Points on a hilly landscape, in no order, each with its height.
From any point a ball rolls to the lowest of the 4 points nearest to it. It stops when none of these is lower. Distance is the straight distance between rows; heights are no part of it.
Q918: [-20  25 -50  13   0 -16 -18 -15 -24  78]  height 4.18
Q403: [-61  40  36  29 -12  17 -14   6 -46  -2]  height 3.66
Q172: [ 38  21 -25 -10  18  -4   1   2  13  48]  height 2.95
Q224: [ 42 -60  12   0 -20 -41  12  -8  34 -81]  height 3.29
Q364: [ 55 -43   0  -6  10 -13  19  -5  57 -24]  height 1.60
Q500: [ 21  33 -58  -4   9 -18   2 -15  -8  83]  height 2.66
Q282: [ 74  11 -28  -5  26   1  25 -14  29  54]  height 8.80
Q200: [ 23 -50  15 -12  -9 -20  15   1  27 -71]  height 2.47
Q318: [  4 -45  20 -12 -13  -9  14   5  17 -85]  height 2.07
Q709: [-11  33 -20  -5  -2   4 -22   6 -20  48]  height 3.12
Q739: [ 68 -25  -6  -9  20   0  20 -10  52  11]  height 8.93
Q758: [ 42 -24   2 -12  12  -3  11   6  43 -22]  height 5.04
Q898: [-26  -8  35 -19  -2  18  11  14  -7 -59]  height 6.53
Q166: [ 62 -61  13  11 -23 -57  13 -23  41 -70]  height 4.05
Q841: [-18 -41  27 -13 -16  -6  21   4   2 -90]  height 1.63
Q210: [-12 -14  24 -25   1  13   7  15   1 -48]  height 6.23
Q147: [-62  39  19  39 -19  13 -27   1 -47  18]  height 3.03
Q360: [-71  29  -9  58 -15   2 -37 -15 -52  40]  height 1.00
Q984: [-14  25   9 -11  -2  17 -13  16 -16  14]  height 4.71
Q794: [-13  28 -26   3  -1  -1 -23  -3 -23  56]  height 2.81
Q981: [ 53  29 -50  -5  21  -8  15  -9   9  80]  height 3.71
Q724: [  3  16  -1 -16   9  11  -9  17  -4  13]  height 5.01
Q994: [-35  33  -3   5  -8   6 -26   4 -35  38]  height 2.56
Q320: [-55   0  59  -3 -10  26  21  12 -30 -59]  height 6.96
Q822: [-37 -16  43 -12  -9  18  18  13 -13 -69]  height 7.13
Q959: [ 53  14 -25 -13  22   4  11  -1  21  43]  height 0.70
Q818: [ 39  -4  -8 -20  14   3   9   7  21  15]  height 4.69
Q730: [-34  17  30 -12  -3  22  -2  15 -18 -22]  height 5.00
Q668: [-69  21 -32  53 -10  -4 -35 -20 -46  56]  height 2.17
Q881: [ 38 -15  -7 -12  17   2   7   5  38  -6]  height 1.62
Q651: [-72  10 -48  53  -8  -8 -37 -29 -45  71]  height 2.46
Q585: [ 37  14 -23 -12  19   4  -2   5  13  35]  height 1.52
Q645: [-55  33 -10  30 -13  -1 -31  -9 -41  40]  height 2.18
Q222: [ 61 -52   0   0   2 -27  20 -17  56 -41]  height 5.62
Q221: [ 39 -44   5 -10   9  -9  14   0  45 -39]  height 4.86
Q903: [  7 -16  13 -21   4   9   6  14  14 -32]  height 5.91
Q891: [-48  28  32  12  -9  22 -13  11 -37   1]  height 4.02
Q14: [ 38  30 -41 -11  16  -5   6  -7   3  63]  height 0.89
Q381: [-57  29  52  12 -12  25   3  11 -37 -19]  height 4.23
Q763: [ 51 -56   3  -5  -5 -29  12 -11  53 -53]  height 1.93
Q831: [ 19 -37   8 -15   1  -3   9   7  36 -45]  height 3.43
Q816: [-51  11  44  -3  -9  27   9  14 -24 -42]  height 5.47
Q910: [-51 -16  52  -4 -15  25  28  10 -20 -77]  height 1.61
Q362: [-10  23  -3 -12  -2   7 -15   8 -16  22]  height 4.00
Q797: [ 28 -20   4 -18  15   1  10   9  26 -19]  height 4.95
Q768: [ 20  30 -30 -12   8   1  -4  -2  -6  58]  height 2.28
Q322: [ 59  -6 -15 -12  18   4  17   0  37  24]  height 7.42
Q964: [ 32 -50  11  -6  -4 -24  13  -3  35 -68]  height 2.88
Q982: [-50  22 -50  33  -6 -13 -29 -26 -34  81]  height 2.96
Q74: [-37  28  24   1  -6  21 -13  10 -30   1]  height 4.28
Q124: [-42  30 -25  23  -9  -4 -31  -8 -42  53]  height 2.32

Where does a ball stop that starts at each point below?
Q891: Q360
Q818: Q959
Q964: Q364
Q224: Q364
Q709: Q14
Q166: Q364

Write out the way that a ball takes from each point below.
Q200: Q318, Q841
Q982: Q668, Q360
Q994: Q645, Q360
Q124: Q668, Q360

Call two points neighbours if one is among the 4 nearest of the other. Go from one point of each pair to the other, from neighbour to neighbour, staying as low as possible. Name the highest point that can't be avoided.
Q841 / Q360: Q797
Q881 / Q910: Q816
Q14 / Q881: Q818
Q364 / Q841: Q964
Q360 / Q14: Q709
